A landscape with many valleys, sampled at points; each row gives a point and its height.
From any point a ball rolls to the lowest of the 5 points nearest to it. It stops when none of these is lower. Distance is the straight distance between rows; heights are no part of it.
Gabo: [ 18  -8  11 -14 -41 -25 -22  64 -27]  (h 34.1)
rovi: [-34  -8  18  35  35  19  27 -45  24]  (h 77.8)
Sabub: [ -5 -25  40  14  38  -7  -5 -17  27]  (h 6.3)
pozel: [-17  16 -23  14   6  27  19 -39   9]  (h 49.0)
rata: [  3   9 -11  -8   0   1  -5 -12   1]  (h 53.0)
sis: [ -5  12 -11  -2   3   9   6 -21   6]  (h 37.4)
Vezi: [  1  11 -16  -2  -9  -1   0   0 -14]  (h 40.1)
vere: [  3   3   3  -4  14   5  -2 -14  15]  (h 46.3)
velog: [ -5  10 -28   2 -22   8  14  14 -27]  (h 44.9)
mube: [ -3  15 -26   2  -9  10  10  -6 -12]  (h 26.2)
tezen: [  4   6 -15  -7 -27  -8  -2  29 -24]  (h 46.8)
dedu: [ -2   5  -5  -1  11   5   2 -22  12]  (h 48.3)
Fego: [ -8   0 -28   6 -39  18  28  35 -36]  (h 83.6)
big: [ 13   5  -5 -11  -6 -10 -13   8  -3]  (h 38.8)
visu: [  1 -12  23   1  24  -5  -9 -17  26]  (h 36.2)
muli: [-12  18 -31   6  -5  15  18 -18 -11]  (h 21.6)
fizur: [ 12  -2  -2 -11 -35 -13 -10  46 -28]  (h 17.8)
lalop: [ 17   5   1 -15  -7 -16 -21  12   0]  (h 29.1)
rumas: [  5 -12  26  -5  27 -10 -14 -13  26]  (h 30.0)
kopu: [ 21   2   0 -19 -22 -25 -27  36 -18]  (h 42.2)
dek: [  6  -2 -11  -6 -38  -3   2  49 -34]  (h 31.0)
reman: [-14  -7  15  13  28  12   9 -35  22]  (h 55.5)
vasav: [-10  15 -17   6   3  16  11 -29   4]  (h 26.6)
kigel: [-33  -3  11  24  30  21  23 -46  27]  (h 71.9)
Fefo: [ 16 -15  31 -11  20 -23 -26  -1  24]  (h 25.7)
Zuti: [  2 -21  43   6  36 -16 -14  -9  27]  (h 32.2)
Gifek: [  8   3   8 -12   9  -4 -14  -6  13]  (h 31.8)
duk: [-12  17 -36   6 -12  19  20  -9 -21]  (h 24.2)
suzen: [-16 -14  24  19  35   7   7 -28  23]  (h 45.8)
gegaf: [  1  -5 -13  -2 -39   4  14  48 -34]  (h 51.7)
lon: [  3 -17  34   4  35  -9 -11 -15  29]  (h 32.4)
gure: [-18   1 -33  12 -37  28  39  25 -37]  (h 12.5)
Lir: [ 15   2  -4 -15 -23 -16 -11  31 -20]  (h 36.9)
siz: [ 10 -27  45   0  34 -22 -21  -2  29]  (h 15.5)
mipu: [ 15   9  -6 -17 -15 -15 -15  17 -10]  (h 11.9)
vuro: [-11 -16  32  19  39  -3   1 -26  25]  (h 35.1)
zabuf: [ 25   3  11 -19  -8 -27 -32  21   0]  (h 27.0)
lebi: [ -7  -7  18   8  28   3   4 -27  25]  (h 47.1)
bod: [ 21  -1  12 -19   4 -18 -24   9  11]  (h 21.1)
Rada: [ 22  -5  17 -19   3 -24 -31   9  17]  (h 18.0)
safed: [-12  17 -26   7  -3  20  16 -28  -3]  (h 15.2)
Ton: [ -2  -5 -21   1 -41  12  19  45 -36]  (h 82.5)
rez: [-12   6   3  14  20  17  11 -34  19]  (h 66.5)
lurub: [-14  13 -39  12 -24  22  30   3 -32]  (h 29.4)
Kigu: [  1   4 -18  -2 -32   2   9  34 -30]  (h 64.0)
Vud: [ -9   4   4   7  21  15   8 -31  22]  (h 59.9)
muna: [ 13  -6  19 -12  16 -15 -21  -4  20]  (h 20.2)
Lof: [  4  10 -23  -4 -20   3   5  17 -26]  (h 59.5)

Where does a ball stop that starts at each point below?
Fefo => Sabub
velog => safed
Vezi => safed
Lof => safed
dedu => safed
gegaf => fizur

Call two points neighbours if one is among the 5 nearest of the other. Go from one point of each pair to the other, from neighbour to neighbour, staying as low as possible. Name the highest point that can't be avoided.
safed / Sabub => Vezi
Rada / Sabub => Fefo
Rada / mipu => zabuf
gure / safed => lurub
fizur / mipu => Lir
